Points, in no order, along strands that fork, close into loops and pass close to each other.
In the rows, zero is written as 128.
Two points are linked if the straight distance between their rows is under 52.4. Some points are linked to none.
K145: [124 104 181 114 134 143 119 108  87 180 133 132 170 114]
K364: [125 124 121 109 137  99  98 160 138 147 145 121 106 144]
K537: [177 139  77  83 163 107  84  94 140  68 131 162  66 113]
K549: [ 84 140 126 137 102 176 187 178  99 141 111 141 132 145]
K670: [ 95 131 100 152 112 112 126 183 141 130 125 124  98 165]
K96: [162 124 132 121 143  94  75 108 150 132 146 123 115 120]
K929: [126  98 194 119 133 158 122  80  80 169 123 140 184 100]
K452: [159 152 162  74 137 171 175  98 109 133 135 151 153  90]
K816: [105 141  79 115 131 113 125 173 153 101 130 142  76 162]
K69: [133 103 156 157 145 129 137  69 140 115 122  74 196  87]
K984: [ 85 120 128 152 106 134 143 178 108 163 121 119 133 155]
K620: [ 98 126 129 118 125 132 144 171 115 164 135 120 128 148]
K273: [145 149 154  66 140 167 171 118 102 150 135 150 145  98]
K975: [136 109 161 147 145 147 151  66 129 118 119  87 200  83]
K374: [116 120 160  92 135 151 145 139  89 174 132 136 146 126]
K383: [100 147  58 127 126 111 123 172 146  74 119 154  62 171]
K497: [129 135 156  79 135 153 154 135  99 162 136 142 146 113]
K12: [107 141 108 206  61 118 137 167 134 131 115 139  98 177]
K700: [146 112 129 158 162 118 120  80 174  89 123  75 166  92]
K662: [ 88 118 132 215  62 130 131 173 109 162 104 124 127 168]
K309: [117 127 133 105 129 126 139 163 113 161 138 126 128 140]
K285: [104 137 120 214  53 124 132 164 123 146 110 135 110 172]
K624: [126 127  89 100 152  93  79 151 143 104 136 144  70 148]
K594: [162 148  86  72 158 110 101 117 150  85 141 160  72 129]
K697: [153 121  76  95 158  83  57 117 126  85 127 155  60 130]
K712: [136 107 175 138 138 155 148  63 108 132 117 106 202  87]
K602: [122 151 103  82 139 129 155 169 139 126 144 140 104 143]
K447: [104 158 104 167  79 143 172 171 131 117 115 141 105 164]
K182: [ 78 117 131 183  82 138 136 181 106 159 108 116 134 166]
K108: [ 77 122 147 104 124 177 164 161  84 164 115 143 146 132]
K501: [155 121 142 117 132 103  94 118 137 152 151 119 126 129]
K587: [144  98 160 166 138 117 114  76 143 124 126  76 184  98]
K898: [140 112 180 127 131 156 133  72  98 149 123 121 191  96]
K775: [148  96 134 179 150  91  72  78 166 103 128  80 157 102]
K432: [135 125  77  95 156  87  69 140 134  96 133 154  61 139]
K133: [108 158  57 155 104 114 133 168 154  65 113 163  64 175]
K131: [168 140 158 112 140 151 162  79 129 128 134 123 166  90]
K260: [ 92 116 166  93 134 174 146 143  78 174 121 147 158 122]
K605: [155 124 131 144 161 126 135  80 171  87 131  85 159  88]
K917: [142 100 127 166 159 100  99  81 172  90 127  68 163  96]
K868: [164 111 138 145 140  90  70  91 152 126 140 110 127 113]
K609: [144 148  74  67 157 107 108 139 145  86 142 163  65 137]
K698: [167 133 137 133 148 132 142  76 159  99 134  98 156  93]
K788: [110 165  89 172  82 128 160 171 150 101 121 152  91 174]
K200: [163 128 151 108 134 118 116 104 140 146 145 126 137 111]
K517: [170 124  73  92 159  88  63  96 124  65 122 153  60 113]
K455: [ 94 133 103 182  85 116 133 178 141 125 118 124  99 172]
K177: [170 145 148 117 145 148 162  74 148 107 132 109 167  80]
K606: [105 121 105 129 128  99 104 178 141 140 134 124  99 159]
K176: [107 161  77 159  91 122 154 167 157  86 116 158  79 174]
K534: [139 119 132 107 140 102 100 141 135 157 148 125 116 136]
K39: [112 132  84 107 144 100 101 167 147 105 133 142  71 159]
K548: [153 112 169 136 128 120 114  86 118 158 136 108 168 108]
K324: [171 165 130  65 141 141 162 115 144 123 149 148 120 107]
K47: [163 136 159 105 136 136 143  99 122 145 143 129 147 102]
K518: [ 78 127 138 122 114 173 168 174  88 154 115 134 143 141]
K815: [ 80 110 177  90 143 191 141 136  70 174 115 160 162 119]
K617: [142 107 171 118 128 127 111 104 101 179 139 119 159 117]
K289: [158  98 139 171 139  86  63  82 161 113 131  94 140 106]
K194: [ 88 159 122 138  91 183 205 172 103 128 104 151 126 142]
K83: [152 102 169 158 129 112 112  71 127 150 133  93 181 100]
K487: [103 163 110 157  80 161 196 169 116 119 110 156 115 157]

A piece is two or more points that can be reached from each other along the links. Count, over all rows, the pieces, the separate loops (a circle has one, a figure eight two, a Y none), the forks (points with three links) and the tips (points with one).
pieces -> 3
loops -> 2
forks -> 2
tips -> 4

A fork is a point with three links, a tip a point with one. Leave the first point through the second and follow the links. Name the first fork or tip that comes.
K670; K606 -> K501
K697; K517 -> K609
K452; K273 -> K260
K662; K182 -> K309
K374; K497 -> K452

Name the points in between on the shortest way along the links from the first point to the second, in order.
K285; K606 -> K12, K455, K670
K47; K605 -> K131, K177, K698
K200; K12 -> K501, K534, K364, K606, K670, K455
K452; K549 -> K273, K497, K374, K260, K108, K518
